A landscape with many peaks, sampled at points; each row gives a point and its height.
From any point a climber takes the steepest step (rise divided by distance) to one of its 2 nearest points. It stops when none of these is higher. Distance is the straight distance between rows; heights are no part of it.
rilob: [  9 -10  14 -10   2  -4  10 -21  14   0 -14  25   2  16  11   1   7   5
  -1   4  -8  -9   1   3   7 -15   0 -25  -3 -14   6   7   1  -4   2  -5
   9  -1 -14  23   5 -11   2]  (h 2.56)
sed: [ -7  -2  -4  12  10  10  -8  17  -4 -20 -16   1  -9   3 -14 -15   5 -11
 -16   4  -2 -20  -1 -10  -1  -7 -11  13   7  19 -31  -8   9  -2  12  11
  -3   3  33   7  11  10  16]  (h 6.03)
pid: [-13  -4   2  -2  16 -11  11   8 -18   1   4 -14   0 -19 -14   8   1 -15
 -10   8 -16   0   2  -9  -3 -19 -12  16 -14   7  -7   3 -11   6 -14 -10
  -4  -8  22 -11   2  -7  -6]  (h 4.92)
gezor: [ 11  -2  -3   1  -2  -9  -4  20   0  -1  -6  10   2  -1  16 -16  16   5
  10  10  17  -7   5  -5   3  -4  -2 -13  10  -4 -12 -20  -5  -6  20   9
  -8   7  15   2  20  -1  16]  (h 3.34)
zad: [ 11   5 -12  11  12  -1  -2  14  -6  -7  -2   9   0  -5  10 -11   2   5
   7  13   0 -14   5   8   0   2   5 -11  10  -3  -2 -15   0  -3  11   0
  -6   0  10   3  18  -1   9]  (h 3.53)
Sonu: [  3  -2  10 -14 -16   3  -5   3  10  11 -13   3  16  14  21  -9   5   6
   1  -6  12  13  -9 -16  14  -7  11 -11  10  -2 -14  -9  -6 -12  21  13
  -7  -2 -14  -3   5  -6  18]  (h 5.07)
zibis: [ -5  -1 -22 -10 -17  -2   9   6  -1 -10   6 -10  -8  -1  -8   2  14  -6
   4   1  13  20  -5  18   4   6  -3  -3  -5 -12   4   6  -5   4   6  17
 -10  20 -29 -18  -7  15 -14]  (h 2.74)
pef: [-22  -3   0  -4   5  -5   7  15 -18 -14   7  -4  -7  -5 -24 -10   9   2
   4  18   1  -3  19  -4 -19  -7   3  14   1   5 -23  -2  -9  13  -3   0
  -9   3  16   1   6 -12 -20]  (h 6.09)
fibup: [-14  10  14  -1  16  -6   9 -10  -4   6  16 -11  11 -22 -19  13  -9 -18
 -11  11 -16   7   1  -6 -10 -25  -1  11 -10   6  -5  14 -10  -1 -26 -11
   7  -3  16 -14  -1 -11  -7]  (h 4.46)
damik: [  3  11  -9   7   7  10  -1 -24  -9  11   6  10  -2  11 -15  15  -5   0
   0  -4  -8   5  -6  17  -1  14   1   7  -6   8  19  19   6  -6 -17  -8
  19  -1 -15  -2  -9   8  -4]  (h 2.25)
sep: [-15   0   2  18   0  -2   4   6   9   0  18   3  18 -18  -4   7 -16 -11
  13  10  -3  -9   3  -5 -18   3   0   3   4 -15   1  -1  -3   8 -19  -8
  -7  -8  21   7  -5  -4  -5]  (h 2.72)
sovi: [-17  -9  16  22   7   9  -2   0  -2 -15  12   8  11 -16  -1   4 -16 -26
   4   4  -4 -23  -9 -10 -17  -6   2   5   1   5 -16 -10   6   3 -20   4
  -7  -4  31  19  -3   7  -1]  (h 3.51)
kotak: [-13 -19 -10  -3  10  17   2  18 -15 -10 -15 -17 -11   6  -4 -14  10  -7
   6   9  -2  -1   5  -6   4  -1  -7   4   9  13  -8 -10   4  10   4   6
 -10   5  11   0   3  -9  -9]  (h 7.72)
bipi: [ 15  -2  -7   1  15  -3   0   5 -19   4  -6 -20  -9   2   4   4 -13   4
  -3   4  -4 -12  -2 -11  24   2 -11  10  -8  12  12  -3  -5   0   4  -5
  -2   5  12  -7   4  -3  14]  (h 6.18)
gisi: [-12   3  -3  -1   0 -13  11  17 -13  -5   3  -4  -4 -20 -13  -6   6   0
   0   9  -5  -2  10  -9  -3 -13  -4  21  -9   2  -5  -2 -16   7   3  -6
 -12  -3  22  -5  12 -13  -8]  (h 5.45)
bik: [  5 -11  -2   2  -7  19 -23  -7  19  -9  -6  -1  -8   7  -1  12  34 -17
 -17  -4  -5   3  -5 -10  -7   9 -23 -13  -7  15   9   3   3   2   6  31
  29   6 -22  16   5  -3  -6]  (h 1.25)
Fufu: [ -5 -11 -18  11   9   8   0   4  -2   5  -3  -7  10 -10  20  -4 -18 -10
   2  -2  -8 -19  -6  -2   9  -5  -3  -3   3  14  13 -15   1  14  -8 -16
 -15  -2  15 -11   0  -1   3]  (h 3.10)
Votu: [ 24   8 -13   1   8   6   0 -12 -14  21  -1  14  14  10  12 -18 -13  20
   4   0   2  15  -6   4  13  -2  18   0  -2  -1   4   4  -4  -8  12 -10
   1 -16 -18 -25  -4  21  22]  (h 6.74)
medu: [-23 -12  -9   3 -12   3   5   8  -5 -12 -15   2  -5  -1 -20  -1  10  -4
   3   4  -8   6  -1  24 -12  -4   6   2   9   5 -15 -10   3  -8  -5   6
  -5  -1   0  -2   6  -8 -18]  (h 6.49)
Gal: [ -7   7 -13  -8   4  14   7   6  -8  -3 -11  -4   5   5  -2   2  -3   0
  13   4   3   1  -9   0  16  10   3  -9  15  -1  -3   9   2   3   0  11
 -18   3  -9  17 -13 -14   2]  (h 3.12)
sifon: [ 11   6  -8   3  20  -9   5  -5 -19   7   6 -15  -2  -4  -4  -1 -17  -5
  -3  -5 -14  -9  -4  -6  22  -2  -9  16  -8  15  11   8  -1   3 -10 -20
   0  -2  17 -22  -5   0   9]  (h 5.71)
funa: [-10  10  12  -4  14   0  12  -1  -6  -2  16  -9   8  -4 -13  12  -5  -9
  -2   1 -13   5  12 -13  14 -12   0  11   4   9 -11  10  -9  -8 -12  -6
 -10   1  11   6 -19  -8   4]  (h 3.69)
Fopob: [ -1  -9  11   1 -12   8 -11   2  18   7   6   8  11   1  35  -8  -8   2
  10 -12  10  -2   1  -9 -11   9  14 -18  17 -10  -5 -25   5   9  -1   5
 -15   0  11   7  -2  -3  -2]  (h 4.24)
dev: [-22   2  -1   6   3  17  -8  12   3 -24 -15   6  -3   2 -23 -10   9 -21
 -19   3   3 -11   2  -6 -13 -20  -1  11  14  18 -34   0  12  -7   1  10
  -3  -3  17   9   3   4   7]  (h 5.41)
Dizu: [ -9  16   8  13  20   4   4 -16 -13   8   3   4  -7   0   2   2 -22 -10
  10   0 -10 -21  -1   5   1   3   2   4  -5  12   9  11   4   3 -13 -23
  -4   6  13  18   5 -14   0]  (h 0.67)
Vofup: [  1  -6  -9  11   2  11  -7  11  -1  -3   7  -6   8  -4  23   0 -12  -4
   8   1   6 -11  -2 -11   7   9  -5  -9   5   0  16 -13   3  12  -3  -2
 -19   6   6   7  -8  -2   8]  (h 3.37)
sor: [ -7 -12  -9  -1   4  16  -8  18 -14  -2   2 -14  -3  11  -6   0   4   0
   6  12   0  14   0  -7  15   7  -9   2  -1   7  -1   2   0  11  -2  11
 -14   0   1   2   2  -2  -5]  (h 7.45)
zos: [-14   8   8   4  -3  -9   2  17  -2  -8   8   6  -8  -9 -24   3  15   6
   3  18  -2   5  17  -6 -22   4  -2  20  -7  -5 -20   2 -11   3  -4  13
   2   4  25  15  15  -4 -14]  (h 5.44)
Vul: [  3  17  11   3   6 -14   7   2  -1  -7   5   8  -4  -9 -25   3  -6  -2
 -15  -2  -8  -7   7   2 -10 -11   3  24  -3   7 -14  10   2 -15  -7 -13
  13  -5  16   1  -3  -2  16]  (h 1.54)
Sefuz: [ -5   5  -2  -7 -15 -20  15   1  14   3   2   7  -1  -1  10  -7   3  12
   6 -12  10  -1   4  12 -13   3  10  -5   7 -20   1  -4   0   5  -1 -12
 -11   3 -14  -4  -5   3  -8]  (h 2.85)
pusud: [ 14  -1 -12   9  -2 -21 -11  20 -11  -5   0  -3 -11 -19  -8  -3  -3  11
  -2  14  -5  -4   2   1 -13   5  -7  25 -13  -3   2  -7  -8   5   1 -16
   6  -4  16 -18  14  15   4]  (h 3.68)
seb: [-24 -12   2  11   9  33   0  -4   2 -16   2   0  12  -1  -3   3 -13 -24
   0  -6  -7  -2  -9  -7  -4  -8   4  -6  12  14 -11  -4  18   2 -18   4
  -8  -5  19  21 -15  -9 -12]  (h 4.27)
Samag: [ 12   3   2 -11 -15   7   2 -19  -1   7 -17   2  24   9   3  -7 -22   7
 -10  -9  -7  22  -7  -1  16 -10  18   1  -1   3  -5  -3   5 -17  16   1
   6 -11 -22 -22 -17  21  16]  (h 5.77)
dab: [ 22  23  -5   0  14 -16  -5  -5  -8  17  12  -9  -1  -5   8  -8 -17  24
  12  -4  12   1  -3  -6   1  -1   4  21  -9  -6  12   2   3  10  12 -36
   2  -5   0 -18  -7  19   3]  (h 4.81)
soneb: [  4  12 -10   4  13  -1   0 -18  -7   7  -9  12  -7  10  -8   5   7   5
   0  -1 -18  -5   1  19   3   1   2  -5  -9   3  13  12   7  -7  -4  -3
  18  -3 -12  -3   0   0   2]  (h 2.11)
suz: [-26   4  -8  11   0  -1   9  19   9  -2  17  -1  22 -15 -17   6   0   7
   6  12   4   3   5  -1  -9   2  -2   5   9 -23 -12  -5  -7   8 -11  -4
 -16  -9  10   7  -4   1 -12]  (h 2.81)
guk: [ 15 -10   8 -14  -9  12  -5  -7   4   1  -1 -11  -2   8   6  14  12  -3
   1   0  10   9  -3  -2   9  20  -5 -11 -10   1  15  11  -1   4  -3  20
   3   2 -29   6  -5   4   0]  (h 0.88)
taben: [ -1  -3 -14 -13 -20  -3   8  -4   4  -6   1 -16  -1  -4   7  -5  13 -10
   5 -10  16  11 -16  11   7   7   5  -6  -4 -10   9  14   1   4  12  18
  -7  14 -38 -10  -9  -3  -7]  (h 2.58)
Fubar: [  6 -11   2 -17 -25  -4   8 -15   5  14  -2 -14   0   7  24 -10  11  -3
   1  -5  23  10 -11   0  10   1   6 -10   2   0  -4   7   9   6  23  17
  -3  18 -44 -12   0  -8  -3]  (h 2.44)
Ked: [ -4   5  -9   6  10  23  -7 -16  13 -12  -6  16   4   6  -1  -2  -2   2
 -16 -15  -6 -18  -6  19  -5 -19  -9 -14   3  10  -2  14  16  -6  -6   2
  21 -10  -5  29  -3 -13   1]  (h 1.66)
kub: [-18   3   5 -12  -2  -3  13   2  -5  -1  -1   0  -6   1  -6  -1   6  -2
  10  -3   4 -12   2  -1  -6   6   2  -2  10  -7   5   4  -8  -2  -3  -2
 -14   8   4  22   0 -19 -14]  (h 2.42)
relud: [ 14  18  -1  -1   4  -6   5 -11 -10  27   5   4   2   3  20 -25  -6  19
   0 -15  13  17  -5   6  14 -13  14   7  -8 -16   2  -3  -2   2  35 -18
  -2   1 -13 -17   8  12   4]  (h 5.91)
Pepat: [ -3  -3 -14   1 -12   0  -7  13  -5 -18 -14  -2 -11  -1  -8   3  21   0
  -1   6  -5  11  -7  18  -5   9   1  -2   6   3  -4 -14   5  -6   5  18
   2   3 -12  -9   9   3  -2]  (h 7.08)
Lozup: [-25   6   8 -16   1  -3  28 -18 -13   3  -8   4 -11   7 -16   3   1  -1
   2  -4  -4  -8   6  13  -1  -2   7   2   9  -6   1  17   0  -3  -9  -2
   2   2  -4  11   2 -16 -23]  (h 2.60)
tini: [ 10  17   3   2 -11 -12   1 -12 -10  21   8  -5  -4  -7  25 -22   0   2
  -7 -15  10  22 -11   2   8 -17  -1  23 -13 -25   4  -8  -4  -3  34 -11
   3   4 -10 -23  17  12   4]  (h 5.56)
Sebo: [ 20   9   8  -1   0 -30 -18   7  -7   3   3  -5 -11 -10   5  -9   0  25
   2   9   5   4  13  -4 -12   0  -5  16 -18  -4  -2  -4  -5   2  13 -13
  10  -8   5 -12  16  10   4]  (h 4.06)
Rov: [-15  -3 -13   8 -10   1  10  16  14   1  16  -2  16  -8  -2  10   2   0
   3   1   5   2  -6   8  -3   4   1  -6  14 -25   4   0  -5  15  -6  -7
 -27   0  -2   3 -16   3  -8]  (h 3.08)
Mogiv: [  3  16   8 -21   5   0  12   8   9   9   4  -8  -3  14  -1  13  13  -2
  10   3  19   2   5 -10  18  13 -11  -6   9  -9   5  17 -17  -4   3  20
  -6  12  -4  17  -4  -1  -2]  (h 2.12)
Num: [ -6  -1 -23  12  -6  -1  -2  25  -1 -14  -2   4   3 -15  15 -10   0   3
   0  13  -3  -7  -1  10  -6   1  -1  -7   2  -4   1 -25  -4   4   0  -2
 -11  -2  14  -5  11   1   3]  (h 3.75)
Poba: [ -4  -1  32 -19 -21  -5   0 -10  24  -1 -15   6   2  10   0  13   0  -6
 -10 -12   7   1   3 -13  -1  -2   2  -8  17   3 -14  -4   3 -12  -4   6
  12  -3   6  13  -6  -4   6]  (h 2.45)
Fiti: [-11  -8  20  18   2  -2  -3   3  -3  -6  19   4   6 -24   5  -2 -13 -15
  16   8   7 -21   1 -23 -13   2   1  10  -2  -2  -3  -7  -5   8 -15   0
 -11  -3  32  13  -5  -8  -3]  (h 3.09)
guv: [ -1   2   4  10   5  16  -6 -16  11  -6  -5  10   5   5  10   9  -2 -11
  -9 -16  -7 -11  -2  10   1  -1   8 -11   8  14   0  -1  10 -11  -3   3
  15  -3   4  15   8 -12   7]  (h 1.80)
vozod: [ -1  -6  -6   4  -9  15 -24  -9  28 -15 -10  15   0   7  -8  12  20  -1
 -18 -10   1  -9  -6  -4  -7  -2 -17 -14   7   9  -5   9   1 -16   2  25
  28  -4 -13  20   0  -1  -2]  (h 1.40)
Sura: [ -8 -15  16  -8 -15  -7  -3   2  21  -4  -8   0   4   0  -2  10   6 -21
   0  -8  -5   2   2 -10  -2   0  -4  -7  16   8  -7  -5  -9 -10  -8   1
   1   2   4   2  -7  -6  -3]  (h 2.68)
das: [ -3   7   1  -5  -2 -16  13  -1  13   8  12  10   2  -1   4   6 -13  20
   7  -6  12  -5   9   0 -11  10   6   6   5 -28  10   8  -2   6  -5 -21
 -13   2   2   5  -9   3  -7]  (h 3.07)
geriv: [ 10  -1   4   0   0   8   6 -31  11  15  -6  28   7  15   9   8  -8   7
  -2  -1  -5  -1   0  11   3   0   9 -27   4  -3  11  12   7  -1  -4 -16
  17  -9  -2  14   1  -9   4]  (h 2.41)
kekub: [  4  -6  -5  11  -9 -15 -15  21   2  -9   7   5  -3 -22   8 -10   8   0
   8  10  -4  -7   8   0 -26   3   1   1  -1  -8  -2 -20  -2   8   2   1
   2  -3  23  -3  22   0   0]  (h 4.08)
piv: [  7   4  -1  -3  -3 -12 -14  17   7 -10 -12   0 -15   7 -21   9  28  10
  -7   6  -4   7   4  13 -10   7 -13  -3  -9   2  -2  -8  -2 -11  11  23
  13   8 -17  -5  14  15   8]  (h 7.75)
Naso: [ 12  15  -1  -1   0  12   1 -31 -11  21  -8  16  18  14  13 -18 -17   3
  -1  -8  -1  23  -8   0  10   0  14  -1  -7   0   8   4   4 -15  19  -6
  13 -15 -24 -25  -9  21   6]  (h 6.23)
goz: [  5 -21  19   4   1  21 -18  -6  16   2   1  -5 -19  10   1  20  19 -17
 -10  -8   1   2  -1 -18   2  10 -21 -10  -9   6  14   4   3   2  -4  25
  20  10 -13  24  -3  -1 -13]  (h 1.12)
Beles: [ -4 -21   2   7  -9  15 -13   4  -1 -12   1 -14 -18   2   5   9   8 -21
  -2  -1  -7  10  -1   6  -5  13 -13   6  -6  14  17 -11  -1   4  -8  14
   9   6  -8  -3   4   6  -4]  (h 2.08)
lotog: [  5   1  -9  13  12  19  -8  -5  -7   1   6  -4   0  11  -8  14  -7  11
   2   3  -6   7  -5   8   7  11  -1  11  -9   0  15  11   6   1  -8   0
   4  -9 -11   2 -12  11   5]  (h 2.43)
fet: [ -1  11 -17   9  -2  -3   5  11   4  -2  12   3   9  -6  -3   4  -7  11
  16  -6   2  -4   2  13  -1   9   5   6   9 -14  10  -2  -5   8 -13 -18
 -15  -2  -1   2  -6   8  -4]  (h 3.35)
Fito: [ -3  -5   2  -6 -26   6  -5  11  18   8   1  -3  15   6  37 -16   4   1
   8 -11  15  12  -5 -14   5  -9  11 -20  13  -4 -16 -19  -6   3  22  11
 -15  -1  -3  -4   7  -5   4]  (h 4.79)
Pala: [ -2   4  18  -6   1 -14  -1   1  20 -12  -1   6   3   2 -14   0  -7  -6
 -20 -14   3  -5  11  -9 -11 -15   2   9   4   4 -25   6   4 -23  -8 -10
  12  -6  10   4 -18   7  21]  (h 1.81)
resu: [ 14  -4  -7  -4   3 -10  -2  24   0   3 -12   0  -3   1  20 -12  28  10
   0  13  13   1  -3  -2  11  -5  -3 -20  -2  -5  -2  -6  -7   1  28  15
 -11   8  -6  -7  20   0  10]  (h 3.17)
vefib: [ 18   8  -9  -6  13 -17  -3  -7 -21  15   7 -12  -8  -1   2  -3 -12   9
   4   0   2  -4  -3  -5  13  -1  -4  19 -13   1  18   9  -1  10   5 -26
   1   0   6 -26  -6  11  -2]  (h 5.23)
fuvo: [ -7  -7   0  -7  -8   0   0   9   7  -5  -5 -11   8   6  -5  11   0 -10
   8  -6  -3   1  -2  -8  10   3   3 -13  11  -5  -1  -4  -6   0  -5   7
 -13   3  -6   6 -18  -5   5]  (h 2.92)
Bez: [  7  -1  -1   1   2  -4  -2  -6  -6  -7  -9   6  -2  -4   8  -1   4  -7
  -5  -6 -14  -7  -1  10  -2  -9   8  -8   0  19   3  -4   5  -8   0  -5
   8   4   6  -6  10  -9  12]  (h 1.95)
vivu: [ 12   5  31  -7  -3 -20  -5  -3   3   4   0  -1 -16  -4  -9   7   1   2
   3  -4   7  -8  17 -11 -15   2  -1   8  -9   6   2   5  -3  -8  -1  -8
  12   5   7  10   5  -9  -4]  (h 1.14)
Furu: [-22 -15   2  16   3  28  -8  12   6 -16   0   1   8  -5 -16  -2  -3 -21
 -13   4  -7   2  -2  -8  -9 -15 -11   0  10  16 -29  -7   8  -3 -10  11
  -1  -9  26   7  -9  -1  -4]  (h 4.77)
Fid: [  4  18  18   4   5 -12   6 -19  -1   9   3  13  -6  -6  -6   8 -17  -1
   2  -4  -4 -18   8  -4 -11   4   3  11  -4   2  11  19  -1   1 -19 -24
  14  -2  18  14   4 -11  -3]  (h 0.82)
Rulal: [-17  11   3   5  14  -4  18 -10  -1   0  14   1  19 -13 -26   9 -14  -8
  -6   6 -17   6  -3  -1  -2 -17   6  14   1   4 -12  14  -5  -5 -24 -16
  -2 -11  18  -2  -7  -3   4]  (h 4.07)
Sapo: [ -4  -1 -15  -4  12  14  10   0 -14  -3 -20  -1   2  19  -7  -1   1   4
  14   4  -1  -8   5  12   3   0  10 -10   5  13 -11  13  18   6   2   3
  -7   1  -8   3  -6 -17  -8]  (h 2.93)
Muroz: [  2 -15   2   5   5  -5  -2   5   5   7  10 -19  -3  -4   7   8 -11 -10
  -1  -3  -8   2  -7 -16  -1  -6 -11   5 -10   6  15  -2  -6   9 -14 -13
   5  -6   9 -26  -3  -3  -9]  (h 2.59)
Ribu: [ 12  -7  -5   4   9  -4 -12  14  -2  -6 -10  -5 -14   5  -7   1  20   9
  -8  13 -10   2  -1   6   9   2 -11  -5 -10   4   4  -3   3  -3  23  15
   6   5 -16  -3  17   5  12]  (h 8.44)
Vav: [-16  -7   5  -7   7  11  20  -4 -16  -5 -14   3 -13  13 -17   2  14  -2
   7   0   4  -2   9  12   0   7   7  -5  11   7 -16  11  11  -3  -1   8
  -1   1  -6  11  -3 -13 -25]  (h 2.76)
fus: [ -7 -11   9  15   0  15  -9   0   7 -11   3   4  13 -10  11   1 -17 -21
   6  -1  -6  -6 -12  -6  -5  -3   6  -7   9  10  -4 -15   7   6 -13   3
  -4  -1  19  13  -3   1  -1]  (h 3.89)
namal: [-11   1 -11 -14   1  -1  18   1  -7   1  13  -9  18  -2 -15   3   2   0
   0  -2  -9  20  -3   7  13  -4  10   4   1 -12   9  10  -5   4 -11   2
  -9   3 -16 -13 -17  13 -18]  (h 3.11)
moba: [ -3   5 -16  16  -4   5  -2   9  11   8  13   4  17 -13  20  -4 -18   3
  14  -4  -1 -13   1   2 -10  11   7  -9  11 -14   7 -16   9  16  -6 -15
 -13   0  12   4  -9   5  -1]  (h 3.66)
Dakos: [-10   2  25 -20 -19 -19  13 -13  22   1 -13  13  -4   9 -10   5  -3   5
  -9 -11   3   0  12   1 -12  -7  10   2  12  -6 -13   3   3 -21  -6  -9
  12  -5   0   1  -2  -1  -2]  (h 2.24)
sivim: [ -3   7  11  -4  -3  -6   2 -14  22 -10  -7  18   1   7 -14   6  -7   6
 -21 -15   2 -13   8   7 -20 -13  10   2  13  -3 -15   9   3 -25 -10 -12
  25  -6   3   7  -8   3  12]  (h 2.03)
lodok: [ 10   6  13  -4   0 -18  -3  13  -7 -10  -1 -10  -9 -12 -12  -2   4  -1
  -2   0  -5 -12   9  -5  -7  -5  -6  17 -11  10  -1  -1  -2  -9  -5  -6
   8  -1   8 -10  -2  -4   9]  (h 1.33)
Kubev: [ -7   3  12 -17  -5  -2  14  -8   5   3   1  -1   1   6   1  10   4   1
   6  -2  12  -3   0  -4  10  13  -5 -10  14 -17  17  19  -7   1  -6   9
 -16  11  -1  25 -11  -8  -9]  (h 2.27)
gida: [  5  -9   7  -6 -17   4 -17  10  14  10   7  -1   4   6  29 -14   1   5
  -2  -7  14   9   5  -8  -5   8   3 -15   3  -5  -4 -21   0   5  12  11
  -7   0   4   1  10   2   6]  (h 4.52)
gabuv: [  3   3   5 -12  -7 -12  11 -15   9   3  -8  11  -2   4   7   0   4  15
   2  -1   6  -1   4  13   0   4   3 -17   9 -17   6   3   0  -4   1  -1
   1   2 -14   6   6  -9  -3]  (h 2.69)
kodu: [ -4  -3  -2   6   0   9  -7 -18  22 -11  -7  13  -5  12  -5  10  12   9
 -23 -12  -7 -13  -1  15  -4  -5 -18 -12   0  -4  -1  13   8 -21  -8   7
  28  -4 -14  22   0  -4  -5]  (h 1.53)
ritif: [ -3 -17  -7  10   0   3  -9  11  -2  -6  13 -13 -11 -10   1   9  -2 -11
   3   3 -11   7  -3  -2 -13   7 -10   8  -7   7  17 -14  -6  10 -17  -9
   5   0   8 -12   9   2 -14]  (h 2.33)
veni: [ 23  16  12  -3  10 -19 -12 -11  -5  13   8  -1  -5  -3   1  -1 -12  27
   5   4   8   9   5  -4  -4   3   7  19 -12 -12   2   3  -3  -5  10 -19
  10  -6  -1  -8  -3  14   3]  (h 4.44)
sivez: [  9 -14 -15   7   1 -10   3   5  -7   8   0 -21  -1 -12  12  -4  -9  -4
  -7  -6  -6 -12  -7  -7   4  -7  -7   5  -5   9   7  -8  -6  18  -2 -23
  -8  -1  10 -27  11  -2  -3]  (h 2.84)
Vip: [  0  -6   0   5  -8   8   1 -11  18   5   6  18  18   3  27   1 -19   7
  12  -7   8  -8   1   1  -5  15  16 -19  16  -7   4  -9   3   4 -10 -10
  -8  -5   9   8  -7  -3   2]  (h 3.96)
Nat: [-10  10   3  -1  14   5  14 -13 -13   4   1  -2   4   1   4   1 -25 -17
   8  -6  -1 -20   2  -1  15  -6   7   1   4  15   3  10   0   2  -8 -14
 -16   3  10  14 -12 -24   2]  (h 0.56)
Fetak: [ 12   7  -7  -3  -6  -9  -5 -11 -19  14  -4  -3 -10  -6   7 -31  -4  14
 -12  -4   3  22  -8  -5   8  -4  -7  13 -10 -11   0 -13  -7   1  29  -5
  11  -6  -7 -30  25  23  -1]  (h 5.19)
vuge: [ 23  14 -10  -8   9 -11   3  -2  -9  17  -1   7   6   5   8 -17  -9  28
   6   2  10   8  -1   3   9 -10  12   1  -7 -15   3  -3   5  -7  21 -17
  -9  -3 -10 -23   2  13  14]  (h 6.27)
noro: [  2   3 -14  10   1  15   2  -2 -12  11   0  -4  -3   6   4   4 -11  11
   9   2  -6   9  -6  16  11  17   2  -4 -13   4  22   5   6  10  -3   6
  -7  -2 -15   8  -1   0  -7]  (h 2.61)
loga: [ -5   7  22 -13  -6 -21  12 -15   4   4  -2  13 -16  -3  -7   8  -4   6
   1  -5   3 -11  10   2 -21   3  -3   8  -1 -11  13  11   2  -6 -16 -21
  17  -2   7   6   4  -7  -6]  (h 0.97)
Lakav: [  5 -12 -14  -4   7   6   1  14 -19   1  11 -21  -4   2   4   3  -3   0
  -8   0   1   7  -7 -11  29   4 -14  10 -12   3  11   3  -8  14  -3   4
 -12   2   5 -10  -4   4   4]  (h 6.73)
Puvo: [  2 -14   7 -17 -22 -11   0 -20   7   6  -2 -17  -7   8  13  -3   3 -13
   1 -15   6   9  -2  -7   5  -1   4  -2  -6   4  -2  -9   5  -2   7  10
   0  17 -35 -16  -2 -13  -5]  (h 2.32)
kol: [ 13  -2 -11  -2 -11  -2  -4 -21 -11  -3  -5   6  -2   5  -1 -10   6  -2
  -6   6   2  19  -4  18  -4  10  12  -9  -5   1   6  -3   2  -2  13  12
   8  -4 -30 -24   0  15   0]  (h 0.68)
roda: [ -6  -1 -16  11  15  15   4  -3 -22   6  -7  -2  -6  17 -13  -4  -7   9
   8   9  -9  -1   4  21   7   2   1   1  -6  15   2   7  13   9  -2  -7
 -10   2  -8   1  -3  -6  -5]  (h 2.78)
mura: [  8   3  -4  12  16   8 -14  17 -14  -2   1 -11 -15   3 -10   1   6  14
  -4  13  -8   5   0   1   5   4 -23   3 -20   7   9  -5   4   6  12  12
   3   3  -2   6  12   4   9]  (h 7.78)
togeb: [ 10   1  12 -14 -11   3   4 -13   2  10 -13   9  15  18  12  -8  -6   4
 -12 -10   3  16  -6  -2  17 -10  11  -1   1   5 -17  -4   0 -27  17  13
  15 -10 -18  -8  -2   4  16]  (h 5.40)
zev: [ 22 -11  -6   1   2   6 -14  -3   8   3  -1  -3   0   4  21  -3   6  14
   1   9   3  12  -5   3   5   3   4 -21  -9   0   8  -6  -9   6  15  16
  -4  -3 -24  -7   6  -1  20]  (h 2.87)
beme: [-10   7 -17 -12  -5   2  12  10  -6  -3  23 -11  10  -7 -26  -2  13   0
  -4   5   4  24  -6  12  11  -1  -3   0  -4 -18   3   8  -8   7   3  16
 -10  15 -17 -18  -9  25 -24]  (h 2.91)
vaves: [ -9   2 -12  -4   9   7   9   3  -8  -2  10  -4  14   9 -18  13  -8   5
   3   3  -7   9   4   1  18   0   3   6   9  -6  -8  12  -7  -3 -12   3
 -11  -4   4   2 -21   0  -2]  (h 3.38)
Tose: [ 13  -2  -4  -2 -15   5  -3  -8  -2  -6  -8  -1  -5   2  -1  11  14  -6
  -6   6   0  14  -9  10   5  19   2  -3 -14   7   8   5   7   0   7  23
  14   0 -36  -6  -5   4   8]  (h 0.78)
Vavis: [ -1   6  15   0 -10 -17   0  17   7 -15  -4   8  -8 -14 -13   1  18  -4
   4   9  11  -6   7 -11 -16   8  -4   3  -1  -1  -4  -2 -14   0  -5  12
   9  10  17  17  14  -8  -9]  (h 4.91)
tadi: [ 16   7   4   3  12   1  -1 -18  15   8  -5  14   5   8  -1  13  -9  11
  -4  -4 -11 -10  -2   5   3   1   5  -8  -1  -5  12  11   8  -8 -10  -6
  15  -5  -8   7 -11   1  11]  (h 2.26)
bafib: [ 10  -9  15  -4   0  15 -15  -2  10   7   7 -12  -8  15  -1  29  13 -10
  -4  -1   0  10  -4 -15  14  20 -18  -9 -16  -1  15  16  -3   8  -7  23
   6   3 -14  24  -8   6  -1]  (h 0.99)
tegom: [ 21   4  -1  -2   4  -6  -3   5   4   8   3   2  -8   0  17  -9  13  26
   3   5  12   5   2  10  10  -2   1 -14 -14  -9  -2  -3  -5   3  33   8
  -9   7 -18 -10   9   8  14]  (h 3.02)
ziv: [ -3  -6  14   2  -8  -9  -7  14  10  -4  -2   5  -4 -14   7  -7   6 -11
   6   8   2 -13   5 -12 -17   4   3 -12   6   3  -8 -21  -1   3  -4   8
  -1   7  15   6   7  -4  -2]  (h 4.47)
Gusi: [ 13  12  -8  12   4 -20  -8   4 -12   1   8   0 -16 -15  -8  -3  -2  10
  17   7  -6  -1  -1   9 -20   7  -1  23  -6   1  13   6   0  11  -7 -17
  16  -9  10 -11  11  13  -6]  (h 3.30)
Dovu: [-13 -19  -2   9  12  23  -4  19 -13 -10 -12  -6  -8   4  -8 -16   9 -16
  -8  11   2  -9   3 -21   5  -5  -5   2  11  18 -24 -10  10   6   0  10
 -18  -1  30   1  -4   3   2]  (h 6.84)

Where does a climber stop that starts at each point below?
Vip | Votu
Gusi | kotak
tadi | fet
Puvo | pef
sep | kotak
pusud | kotak
loga | Gal
Fubar | pef
tegom | pef
Nat | pef
